A landscape with many valleys, sampled at points; each row gives a point and its height.
A ball rolls from a point to whichever of its 2 nearest points has the largest drop for the distance, and stops where none of them is lower. Distance is the straight distance between rows; heights are no part of it.
zoli: [123 160 138 136 114  83 138 161  99 187 148  77 159  79 113 122 125 139
 123  73 139 138 153  99 152]  h=363
vugo: [108 100 150 148 146  91 104  98 143 146 122 165 128 218 132 147  93 135
  73 122 122  86 100 143 114]  h=677
Reto: [ 61 192 113 141 106 102 122 122 120 167 156 119 129 110 150  56 140 123
 121  93 163 148 105  83 126]  h=260
rof: [ 66 170 105 125 116 116 147 129 127 144 132 149 143 131 149  58 158 112
 138 123 139 127 117 103 117]  h=184
dudis: [ 89 126 136 138 141 162 156  36  82  88 145 144  67 147 165 151 105 162
 111 180 141 127  95 150 106]  h=90
goz: [120 147  95 118 109  87 158  55  81 137 110 182  89 198 191 130  92 163
 115 149 177 137 118  87 164]  h=723
gozu: [ 88 148 131 185 118 108 120 116 130 141 161 181 162 207 152  96 138  98
 109 139 111 128 145  93 135]  h=700
Fus: [106 148 105 119 102 170 150 153 108 132 155  72 188 101 113 116 102 116
 154 106 131 118 132 115 104]  h=539
zep: [113 129 112  79 169 135 139 104 126 106 109 106 116 152 112 118 123 130
  97 123 141 128 116 151 151]  h=594
dimug: [120 147 117  98 120 133 149 115 125 130  94 186 102 185 160 112 144 128
  89 168 144 169 139 109 169]  h=657
Bug: [ 79 169 142  95 163 136 125  58 133  88 123 119 112 204 134 114 114 131
 106  95 170 141  90 145 123]  h=648
pati: [105 134 129 143  98 128 185 119 108 150 146 174 134 110 150 154 113 164
 145 172 106  89  87 120  87]  h=775
Tif: [107 120 138  90 126 106 136 132 142 106 132  74 176  43  78 126 107 128
 143  88 117 106 112 130  95]  h=322
riza: [138 148 102 130  97  67 134 165  99 206 138 128 165 106 133 112 103 141
 131  77 138 115 131  84 140]  h=304
mag: [139 145 160  82 156  73 106 123 176 104  92  87  97  78  94  77 186 121
 156 100 145 164 140 111 147]  h=400
momiv: [151 130 127  78 135  95 148 160 128 163 120  75 107  59 124  54 156 138
 153  96 157 149 166  90 136]  h=230
vem: [ 90 136 128  71 113 171 105 157 136 129 131  85 142  71 127  90 128 137
 143  62 162 173 159 140  97]  h=525
lef: [152 100 121 149 126 113 139 151 129 126 150  90 193  95  89 182  86 128
 134 122  96  66 105 126 100]  h=395
zos: [ 91 123 132 116 110 168 163 109 144 115 120 178 103 134 151 149 115 158
 151 153 131  93  90 151  62]  h=767
telop: [ 59 172 135 148 112 104  72 133 130 131 161  85 171 108 108  65 139 101
 136  54 144 147 132 110 112]  h=381
nol: [148 123 143 146 174  69 149  84 107 142 135 105  55 141 130 118 124 154
 120 143 157 102  80 121 125]  h=608
kopit: [ 71 132  81  41 124 138 138 117 141 108  83 124 145 117 124  77 118 123
 121 104 143 130 112 137 105]  h=429
ved: [ 83 128  96  39 157 146 146 114 152  74 110 126 174  91  95 119 126 119
 118 137 113 118 115 156  99]  h=404
tosab: [154  74 119 156 125 113 132 166 120 162 133 131 144 155 114 135 100 118
  82 158 105  75 122  90 129]  h=233
nop: [151 131 113 112 197 129 113  48 121  82 113 116  77 191 117 101 165 136
 100 197  95  82  92 115 118]  h=874
zetun: [ 72 125  88  74 148 141 150 115 138 109 121 149 171 110 103 140  85 119
  95 134 114  96  86 150  77]  h=376
ran: [127  93 106 132 155  50 140 134 116 169 134 108 148 127  99  92  95 113
  96 124 138  83 109  97 141]  h=357
zez: [108 144 159 142 129 153 176  89 102 113 167 138 139  93 157 194 120 153
 153 118 128 141 135 176 119]  h=185
reda: [151 130 125 147  86  90 148 172 128 191 120 143 108 110 151 106 123 145
 161 110 152 129 131  98 131]  h=237
pufos: [ 82 162 146 119  92 132 150 113 128 155 111 166 103 114 160 162 109 168
 140  97 154 142  92 148 101]  h=262
Bekot: [ 70 157  96 112 124 111 117  94 140 138  88 195 163 205 132 127 114 125
  82 121 107  89  93 119 109]  h=634
boden: [122 187 181 141 118 115 154 152 123 129 152 109 150  80 120 129 192 124
 163 100 133 166 179 117 150]  h=788
gobov: [ 67 175 140 133  93 149 146 139 129 150 138 132 136  88 135 137 130 136
 147 122 137 136  86 114  85]  h=197
Biri: [132 119 148  75 143  51 102 136 161 132  80  69 118  50  91  90 143 137
 137  69 158 151 150 106 143]  h=356
nasuf: [156  86 114 106 124 146 190 102  94 117 123 167 119 157 164  91 134 138
 166 134 110 109 177 154 141]  h=406
Ripum: [ 60 161 108 159  86 174 114 119 117 128 144 173 160 161 166 117 109 122
 133 107 129 135 117 136 108]  h=538
Fupu: [ 98 108 109 111 148 119 119 101 139 118 102 132  79 172 122 126 101 130
  59 175 141  97  62 120  91]  h=505
Bovep: [159 103 106 121  85 114  87 207 175 115  96 132 193  91  78 158 104  98
 122 145 114 140 142 109 140]  h=187
lipar: [125 146 177 154 190 140 127  93 126  94 174  82 117 110  91 155 154 116
 120 120 112 136 125 172 127]  h=523
zofe: [181  91 160 215 135 163  97 149 123 116 169  98 111 148 119 118 174  97
 150 164  97 132 155 108 142]  h=256
Kitil: [128 158 147 115 126  69 118 121 124 187 133 108 102 117 141  93 124 152
 117  49 177 159 155 111 158]  h=438
melov: [111  97 124 116 111  92 128 127 153 104 131 103 198  69  81 130  83 117
 139 126 114  78  87 123  80]  h=359
levut: [168 120 111 135 143 210 143 127 110 111 145 126  90  61 125 169 145 138
 142 166 103 157 141 190 121]  h=310
raru: [124 112 103  75 124 113 117 121 145 137  73 135  99 183 150  94  90 139
 120 101 164 126 113 131 144]  h=550
nimo: [134 150 134 111 165  83 120 117 165  95  88 106  80 112 101  93 197 115
 144 157 136 150 102 109 142]  h=398
Dif: [119 136 140 131 140 202 133  97 119  77 140 175  97 123 160 181 150 126
 112 181 112 172 150 169 143]  h=399
misun: [117  58  76 109 137 132 144 153 106 117 140  85 174 110  92  93  72 106
  94 149 115  69 120 120 108]  h=580
Sadop: [131 153  61 158  61 155  84 199 140 146 118  83 187 151 127 115 111 108
 155 135 135 139 149  73 153]  h=482
seve: [ 99 171 147 112 145 118 168 106  82 139 163  83  94 100 144 127 127 147
 106 124 160 152 124 136 161]  h=329
dosi: [147 114 121 124 125 113  97 195 156 112 110 107 147  55  72 160 132  99
 107 157 112 157 128 130 138]  h=228
rit: [151 100 141 140  96 148 155 152 121 136 155 110 141 106 143 151 102 147
 180  81 137  99 136 146  87]  h=491
gona: [204 124 125 135 143 102 148  67  90 119  86 160  50 130 162 147 160 158
 167 157 127 160 153 126 190]  h=301
gop: [ 81 151  96  74 111 132 137 127 142 156  94 153 132 110 134 146  91 160
 111 104 149 121  64 148  91]  h=316
keki: [192 124 118 157 117 135 148 195  82 156 138 100  87  90 121 132 137 135
 125 165 134 168 154 114 188]  h=140
kuda: [104 141 147 102 134 127 136 110  99 147 145 115 141 138 136 130 104 135
 112  64 151 159 165 167 170]  h=508
mab: [174  85 176 188 133 120 105 140 172 138 143 158 153 175 119 195 125 122
 129 122  78  88 126 139 111]  h=583
Lus: [118 134 123 155 121 128 141 136 113 141 141 172 137 177 159  97 144 113
 111 155 133 141 156 105 165]  h=678
vez: [161  89  89 145  69  94  76 185 181 118  91 139 218 139  87 129  92  95
 123 138 100  96 140  84 132]  h=220
Nogu: [115 171 141 127 108 112 171 100 113 128 116 180 105 130 176 123 159 148
 160 157 135 163 148 109 157]  h=761
buga: [116 200  91  84 130  97 141  94 129 125  92 176 108 203 177  97 159 135
 113 151 163 156 126  79 176]  h=638
Dum: [136  60  78 101 139 173 112 142 155  81 131 136 172 137  95 125 101  80
  93 155  79  86 144 122  91]  h=351
kemor: [107 128 111 122  99 161 139 150 113 139 161 127 164 112 129 156  84 138
 137 102 138 107 118 150  96]  h=517
teni: [127  88 155 183 110 190 103 138 139 107 167 116 101 170 141 111 118  94
 134 136 159 132 124 126  93]  h=303
ruza: [117  96  88  92  97 147  88 144 142 123 137  96 203  96 105 108  76 118
 170  40 140 109 142 141  88]  h=437
bibav: [146 126 106 183  50 145  89 209 145 169 125  99 140 131 130 152  87 122
 152 101 158 133 124 103 128]  h=402
Dogen: [192 146 119 101 182 102 141  85  99 108  95 133  90 177 123 153 143 155
 113 159 108 112 109 124 168]  h=443
vad: [154 145 114 107 135  58 164  53 103 141 122 145  74 189 186 115 109 158
 136 114 188 130 112  75 171]  h=694
tuz: [120 126 157 127 144  85  89 147 178 107  87 122 124  91  80 120 178  93
 132 154 118 148 112 126 134]  h=364
lize: [127  64  96 119 145 141 167 126  92 139 143 121 135 133 125 124  80 137
  91 160 112  53 106 135  85]  h=597
gozov: [167 119 109  68 163 130 139 155 130 100  78 136 146  80  96 133 169 128
 131 160  86 130 142 155 146]  h=246
Dup: [189  82 113 139 108 188  94 201 156 107 137  88 116 120 117 135 118  97
 164 131 142 140 159 142 121]  h=139
guf: [134 116 136 168 146 185 131  26  97  85 147 137  46 122 155 131 152 147
 139 186 117 130 105 165  96]  h=166
soko: [157 111 122  94 151 160 165 102 130 101  89 174 107 170 143 118 174 151
 162 161  97 111 162 165 140]  h=423
kole: [175  74 103 130 170 147 160 123  91 120 129 123 106 143 127  71 150 115
 135 168  88  75 151 138 126]  h=354
vopez: [137 158 166 145 149 129 133 146 121 117 156 113 149 123 111 128 171 102
 127 134 110 160 164 144 167]  h=804
minaf: [150 141 143 119 157 182 126  75 130  95 139 185  87 131 151 228 127 152
  96 175  95 149 128 186 125]  h=403
mip: [115 176 124 146 132  76 168  90 135 151 134 203 116 171 166 113 174 130
 137 174 130 132 124  84 150]  h=744
lup: [195 114 115 159 124 140 173 137  65 150 138 124 101  87 136 124 149 148
 140 172 117 141 160 133 164]  h=192
didu: [ 91 167 124 157 135  64 149  90 142 156 151 193 156 189 162  78 154 112
 147 115 122 110 130  93 147]  h=724
sab: [131 146 154  73 164 113 136  94 127 107 115  89  97 133 119 107 152 145
 143  86 156 148 128 145 148]  h=564
ritut: [139 153 161 181  82 129 135 166 133 154 136 147 107 108 135 163 140 133
 157 144 133 146 112 120 113]  h=170
ruvu: [140 118 171 140 147 144 114  92 149 122 138 193 115 182 141 180 168 138
  99 175  71 111 132 147 123]  h=837
Ranom: [166 150  99  78 160 195 135 128 124 111 101 148  96  76 120 173 163 150
 118 165 103 167 131 192 136]  h=291
fupul: [110 128 170 174 142 140 160  64 106 117 172 132 120 119 147 163 125 145
 152 144 118  92 103 153  87]  h=71
mege: [119 138 103  75 122  91 139 154 136 157 100 144 187 107 107 164  91 142
 105  83 107 106 117 163 136]  h=369
goke: [112 111 144 145 140  90 131 128 120 160 138 106 165 152 121  91 104 111
 138  51 143 105 146 131 138]  h=486
Dat: [100 115  92 109 107 162  76 158 177  92 131 134 202 135 109 105 108  90
 161  64 124 128 152 153  91]  h=461
Dekap: [149 147 135 216  67 148 135 160 131 138 161  97 131 145 151 126 131 114
 188 154 147 130 149  62 136]  h=169
Zavo: [143  79 116  96 168 181 114 153 141  89 135 128 163 130 100 127 125  92
 105 149  98 114 161 158 121]  h=324
kavas: [100 117 177 175 115 166 118 112 151 107 157 157  96 162 153 150 127 123
 126 128 140 152 116 147 104]  h=227
Fifi: [156  76 116 139 167  71 152 121 106 168 120 136 137 168 110 118 106 120
  73 154 103  59 125 115 148]  h=289
zigul: [ 90  81 120 132 147 135 117 125 135 116 135 105 108 125  99 107  76 112
  79 148 148  95  76 127  81]  h=474
guguk: [143 146 134 139 150 150 121 123 148 101 104 137  71 118 123 101 187 126
 143 187 106 144 113 132 124]  h=463
rudup: [152  97 158 185 119 168 100 115 128 127 170 166  95 129 146 218 125 131
  97 181  97 148 124 136 121]  h=53
kifar: [136 114 160 162 124 109  96 160 157 157 120 160 183 171 120 166 116 111
 111 104 103 106 137 143 138]  h=559
Palo: [117 135 129 156 139  66 147 126 106 177 158 116 133 148 131  81 122 107
 122 108 144 101 124  97 144]  h=424
Gobif: [128 104 162 193  82 164 118 115 135 124 152 190 113 144 173 208 100 134
 140 142 124 150 126 136 101]  h=138
liv: [145  73 112 149 132 156 102 163 135  94 134 105 133 138 103 103 140  80
  92 196  81 107 138  92 117]  h=405
giv: [112 161 118  83 129  63 148 153 131 169  83 157 168 108 114 156 123 143
 107 133 110 113 105 128 143]  h=333
sofop: [141 138 125 141 115 218 154 145 120  96 171 121 131  85 136 160 125 121
 162 156 123 148 140 146  98]  h=337
Luse: [121 122 101 104 124 120 113 166 125 160  88 161 140 181 131 115  99 121
  85 117 150 129 137 142 166]  h=579
Reki: [145 105 132  98 164 130 115 139 151  89 134  80 148  48  72 146 133 110
 140 101 111 125 135 160 112]  h=278
baki: [168 105 161 209 117 154 122 138  93 131 167 132 107 116 143 184 133 134
 129 173 102 133 131 119 140]  h=124
ziv: [ 94  99 101 137 124 124 149 113 112 154 130 160 157 177 137 124  83 134
  84 137 112  63 103 120  74]  h=614
Dok: [123 109 137 147  97  85  66 170 173 125 122 108 202 122  86 128 105  91
 144  67 129 126 141 122 131]  h=331
Gef: [131 119  75 149  65  82  77 177 151 153  90 160 200 139 116  95  97 111
 136 112 106 100 123  79 132]  h=250
bisog: [125  73 118 140 125 129 108 154 166  95 116 129 158 135  94 110 125  85
 114 165 108  95 111 103  88]  h=379
Tem: [150 134 165 171 135 112  91 172 165 112 123 125 128 111  88 129 189  86
 140 161 102 138 134 104 128]  h=330
Zate: [149  98 131 120 173 139  92 168 144 108 118 115 152 126  80 132 136  87
  69 157 107 141 160 147 163]  h=280
Keko: [164 132 158 220 109 168 122 158 135 112 167  78 123 131 122 142 163 115
 180 157 126 139 142  89 128]  h=216
Lobik: [113 167 141 218  59 117 115 169 131 159 156 124 133 123 153 135 119 123
 151 127 153 143 103  73 115]  h=81
mim: [165  75 100 102 131 147 116 174 151 102 137  85 167  57  78 159  84 104
 138 116 125 106 135 147 105]  h=232
Zet: [181 137 148 125 125 136 132  70 118 101  95 168  51 137 156 175 152 162
 178 154 129 156 111 155 147]  h=335
Lalel: [ 59 168 134 128 111 140 122  71 110 120 135 178 146 187 171 106 113 124
 127  89 140 152 138 155 143]  h=572
liba: [148 133 125 104 147 152 118 118 141 121  98 144  60 136 121 190 129 153
  91 172 132 145  88 161 124]  h=392
mef: [164  69 108  92 139 144 157 148 120 136 123 117 128 112 125 122  97 146
 159  88 134  96 134 172 108]  h=464
pidid: [107  77 113  97 143 104 106 132 143 103 121  84 127  82  72 119  75 113
  93 130 151 122  83 142 105]  h=439
Mer: [183  76 116 142 114 156  93 187 175 112 131  79 150 100  92 170 107 111
 176 108 132 108 140 128  92]  h=188
tez: [ 74 161 126 138 115 132 175  94 112 126 162 148 100 139 166  64 152 121
 148 164 141 134 114 102  99]  h=254
famam: [ 84 129  89 124 107 107  74 147 164 140  79 183 169 163 112 119 102 103
  72 122 112 114  99 126 120]  h=617
boke: [125 132 141  45 117 125 112 139 166 133  73 117 110 107 134 126 128 161
 147  48 165 161 135 147 121]  h=573
Vur: [125 141 135 151 118 206 146 134  89  93 162 135 116 102 154 141 154 118
 138 173 116 174 160 144 156]  h=368
pufo: [130 118 170 164 180 108 123  94 114 123 152  97  90 132 111 148 137 134
 107 141 124 115  86 155 119]  h=563
tob: [105 135 108  84 117  97 106 171 153 122  87 128 164  68  90 134 127 111
 100 149 126 155 114 131 139]  h=268
fusu: [160 113 143 139 153 162 117  96 134 106 118 151  51 127 139 170 132 152
 134 143 138 145 109 186 115]  h=367
sukev: [164  98 123 163 105  97 142 169 133 160 118 150 125 150 137 104 125 121
 144 138 128  97 127  89 119]  h=176
Vola: [166 124 145 165 151 165 123  85 121 101 124 146  87 125 135 119 203 137
 170 165  83 137 144 166 126]  h=448
Geki: [112 106  70  97 107 122 146 155 104 137 132  88 203  98  99  84  86 113
 115 110 127  98 137 104 123]  h=561
girur: [124  97 100  93 122 136 111 128 158 123  66 158  63 179 135 116  92 137
  98 142 160 117  84 126 105]  h=528
rezo: [ 94 158 199 168 146 118 131 119 129 122 163  96 125 111 108 144 147 118
 137  86 136 143 118 146 118]  h=477
pok: [132 125 142 118 132 154 138 129  93 130 160 124 122 113 133 175  93 145
 107 106 156 155 158 179 163]  h=554
peb: [153 131 144 166  92 149 108 183 140 146 131 163 182 170 143 166 122 113
 132 120 117 140 157 122 152]  h=534
lepu: [111 144  85  62 115  67 137 156 149 154  63 146 147  87 105 111 126 145
 108 142 133 136  99 109 145]  h=302
Keza: [128 138 113 155  69 118  94 187 135 154 127  56 174 100 102 141  90 131
 162  76 157 112 121  86 114]  h=431
semo: [ 71 140 164 149 160 108 121  75 118 125 160 115 119 194 138 107 110 114
 100 113 148 138 110 141 144]  h=685
rup: [106 156 137 148 127  76 152 122 112 174 151  92  64  75 142  93 137 154
 127 115 175 151 101  87 116]  h=224
zira: [130 161 165 144 105 129 181 125 103 124 139 151 148  97 160 149 172 133
 187 130 113 156 170 125 152]  h=774
kedul: [114 105 114 100 108  86 125 146 143 155 112 117 151 121 127  60 116 124
 151  75 146 102 133 125 117]  h=527
zelub: [162 146 138 170 105 114 116 182 148 141 136 115 214 163 117 149 148 101
 153 127  92 119 166 103 156]  h=513
naguv: [ 99 149 165 173 123 109  99 147 146 122 155  83 162 125  97 106 147  93
 145  91 140 138 122 121 111]  h=428
mobur: [115 101 117 130 112 112 147  54  84 115 103 197  81 200 191 176  77 151
  91 173 139 128 124 110 140]  h=742
dusu: [126  94 127  82 137  87  99 137 149 112  96  70 117  63  86 100 114 130
 118  99 162 144 114 133 123]  h=401
kam: [175  89 161 193 134 173  80 162 173 125 164 114 153 163 110 202 114 105
 143 105 108 112 141 142 106]  h=602
luz: [191 123 124 142 149 101 161  97  82 149 134 131  66 119 157 106 163 145
 153 158 128 142 158 130 188]  h=252
sonab: [133 118 123 156 106 117 124 177 124 155 139  70 166  81  83 160  85 118
 126 110 138 101 108 107 108]  h=426
goneg: [163 135 106  66 164 113 147 155 135 120  81 114 107 114 114  95 176 123
 136 145 124 144 154 127 167]  h=214
fegu: [113 166 153 115 149 145 122 145 162 119 152 142 174 106 112 191 116 113
 133  86 116 143 135 171 117]  h=309
nolab: [198  60 115 152 155 174  73 186 132 125 140  92 131 124  93 148 133  91
  90 167  91 139 155 132 155]  h=229
guvib: [159 129 126 118 155 120 147 115 104 134 107 148  95 140 130 158 140 151
  87 191 106 129 122 139 158]  h=417
bele: [190 134  80  97 194  88 132  47 104  97  92 113  75 167 106  89 165 146
 125 191  94  79  83  99 106]  h=879
nit: [ 89 168 149 147 115 114 143 134  82 171 173  78 134  90 129 122 108 135
 102 100 160 159 132 117 147]  h=416
teko: [173 126 142 119 157 182 136  76 129  75 116 174  93 140 138 161 183 145
 164 158  83 137 156 199 127]  h=436
Sesa: [157 153 181 169 151 107 123  86 131 110 126 163 106 162 145 166 185 138
 130 186  74 130 138 141 146]  h=844
gega: [136 129 151 125 118 121  82 167 183 106 142 100 195  80  81 166 121  99
 159  56 123 150 158 150 104]  h=377
levob: [148 152 144  58 161  81 148 121 142 156  89  68 105  64 119  93 157 179
 134  56 163 139 154  90 132]  h=299
Kek: [156 112 118 179 129 137 107 182 138 119 152  78 120 130 109  82 163  74
 117 196 126 136 125  70 134]  h=432
Tipam: [139 131 178 179 147 143 140 115  94 108 170 136 157 159 135 163 163 110
 122 158  86 135 167 142 173]  h=818
gav: [109 120 178 172 146  94 114  81 128 140 147 150 105 192 150 154  91 134
 109 114 147 118 107 146 154]  h=637
Zire: [129 148 115 135 159  59 157  75 110 153 144 140  71 168 160 104 129 145
 108 154 175 115  89  73 151]  h=654
misot: [100 153 138  58 134 158 154 120 106 134 136  79 122  75 141  95 129 158
 134  75 159 164 154 145 117]  h=495
tekiv: [121 112 127 157 151 198 135  89 104  97 160 101  66 106 135 113 153 128
 132 171 122 144 109 167 103]  h=211
muzef: [131 165 131  57 116  93 130 136 160 141  70 131 109 115 138  94 160 151
 163  87 154 154 132 110 136]  h=593
ver: [141 153 157  81 124  88 147 122 127 179 112  96 107  83 156 108 134 195
 135  36 174 163 181 114 153]  h=366
tibu: [165 104 134 139 101 152 132 200 126 144 133 125 105 120 129 131 123 120
 131 142 147 150 150 136 148]  h=61
Gafu: [143 167 109 165  67 156 117 177 155 135 126 105 201 157 131 125 144 112
 192 126 114 125 159  77 134]  h=497
Viv: [113 196 104  80 112  77 121 126 147 157  81 156 103 155 160  90 152 134
 127 111 168 173 118  82 160]  h=615
Kap: [113 135  91 145  77  75  38 164 148 133 102 135 210 117  95  91 104 104
 140  53 108 114 133 106 149]  h=285
beraz: [156 107 137 159 140 188 141 129 104  98 169  88  99 114 119  86 165 108
 170 157 121 131 139 146 114]  h=253
beli: [155  96 135 104 137 146 178 115  88 123 142 112 115 106 148 101 135 148
 174 102 131 116 167 161 135]  h=433
Ritu: [130 106 122 109 130 166 155  87 139  99 109 211  96 164 159 180 124 154
 122 173 103  97 124 148  92]  h=759
Budak: [141 111 156 146 154 168 132 123 132 110 146 169 163 174 136 167 157 115
 109 172  71 120 164 141 135]  h=829
ziko: [ 99 149 132 113 105 119 110 118 101 175 129 134 157 127 153 115  92 168
 136  16 146 136 145 146 149]  h=452
vivur: [132 158 160 125 122 170 161 144 125 117 167 140 163  76 131 218 123 143
 148 106 116 146 153 175 129]  h=251
Lukuz: [ 84 156  84 124  75 176  68 172 139 118 145 108 184 125 130 108 112  99
 165  56 138 144 145 128 112]  h=487
vofol: [173 121 128  71 144 125 141 164 127 137  99  86  98  76 124  92 167 140
 148 100 138 160 177 141 161]  h=165
kotub: [150 142 118  56 147 150 161 149 137 114  95 156 139  85 112 192 139 154
 127 145 103 132 129 177 138]  h=270
vuku: [114 164 189 132 155 110 144  94 132 117 143  94  81 111 124 113 172 145
 162 100 144 147 140 129 131]  h=526
gat: [118 171 153 123 145  66 136 101 126 171 138  95  68 117 146 107 144 157
 114  96 199 173 124  88 156]  h=348
Teme: [141 124  93 166 103 160 100 197 137 128 140  86 153 158 127 103 136  85
 122 164 134 130 149  63 142]  h=460
tel: [154 131 152 160 171 103 134  32  93 116 134 168  99 176 156 161 164 151
 113 199  76 108 150 131 163]  h=855
deten: [105 155 117  92 148 108 137 102 131 119  93 163 129 184 134 153 118 142
  87 140 124 112 101 131 135]  h=619
Sud: [ 90 135  78  51 129 140 143 120 168 112  69 174 138 137 130 161  88 146
 119 128 132 101  78 161  68]  h=346
pumo: [ 82 143  95 140 118  94 133 118 112 168 120 171 143 184 142  96  93 126
  80 131 123  96 105 112 124]  h=633
zabip: [115 135  92 123  98 105  99 180 137 163  90 178 138 155 126  99 119 105
  76 149 128 142 124  94 147]  h=599
Litum: [130 106 129 180  73 180 115 168 131 135 152 127 119 145 155 138  85 117
 154 112 159 136 119 112 112]  h=360
lodet: [ 50 199 136 114 125  90  96 112 143 142 116 113 147 100 120  76 152 126
 122  72 151 156 106 103 128]  h=328
mel: [153  92 116 116 180 109 140 103 131  96 110 105 104 120  91  53 169 107
 148 165  94  90 120 123 116]  h=323
fitis: [112 136 119 131  94 149  96 147 167 121 152  74 205  91 101 148 105 113
 191  48 132 119 132 125  81]  h=411
rusa: [199 129 143 194 145 125 109 159 132 135 135 116 108 111 105 117 205 105
 135 188  77 134 147 112 158]  h=293
sitin: [ 72 177 103 139  73 173  82 150 117 134 136 145 156 135 163  80 119 121
 147  76 138 148 123 118 122]  h=514
nedan: [115 143 154  69 116 132  97 163 163 143 100  88 136  67 114 115 138 159
 146  25 160 171 165 145 108]  h=551
Litu: [141  71 156 185 140 180 121 117 105 114 196 111  92 131 134 183  75 123
 107 133 139 123 121 156 105]  h=627
venuz: [185  83 135 166 124 194 115 163 107 131 162 118 117 136 132 162 128 122
  94 177  99 135 156 134 152]  h=183
gad: [ 88 145 129 117 110 116 166 119 122 160 140 108  89  70 139  95 130 150
 138 120 160 126  72  98  82]  h=117
dovo: [156  96  90  92 144 118 183 128 114 142 104 151 109 147 137  75 142 134
 141 154 112  90 144 126 142]  h=380
dar: [133 121 121 108 122 158 140  43 113  91 101 200  71 195 175 203 114 164
  96 194 113 118 128 130 122]  h=753
Pove: [118 137 182 179 112  93 123 112 142 152 130 172 151 181 145 161 121 133
 132  99 121 120 131 147 144]  h=591
kar: [160 102 133 134 171 141 117 140 133  93 139  87 119 106  96  77 179  89
 152 142 101 128 141 153 121]  h=288
ger: [149 117 142 142 187 110 116  38 103 108 134 147  73 210 136 131 151 151
  79 193  84  85 123 116 132]  h=866
Vufor: [104 132 157 161 127 143 160  89  93 117 166 137 111 133 164 111 131 135
 134 165 127 128 118 123 119]  h=182
dunuz: [103 157 141 117 165 125 161  68  76 110 147 105  75 132 142 143 111 148
  93 168 155 142  92 124 141]  h=212
pegin: [ 72 168  97  30 143 144 139 110 115 123 107  93 153 102 134  75 136 145
 109 101 156 158 143 130 133]  h=458
Mugik: [133  86 150 146 136 171 130  99  93 118 162 139  85 128 157 189  67 140
  95 131 157 161 140 176 151]  h=592
bodoz: [ 68 128 125 119 125 166 123  65 130 102 138 165 116 198 167 132  93 133
 110 106 159 132  97 160 109]  h=610
kaza: [ 93 161 107  65 112 105 120 141 109 172 100 135 186  96 140 116 110 149
 117  54 118 129 141 137 141]  h=407

Where does a ball stop that starts at each point below?
pumo: dudis
Vola: dudis
mab: rudup
famam: Biri
Pove: rudup
Nogu: gad
nedan: gad
Mugik: Bovep

Call two points neighbours if one is among the 2 nearest of the other. Go from one point of each pair to the other, from neighbour to neighbour, staying as low as possible. Name the highest point that can't be avoided.
rudup / levob: Keza
Bovep / fupul: gega
dudis / sukev: nit
rof / fupul: tez
Lobik / Biri: mag
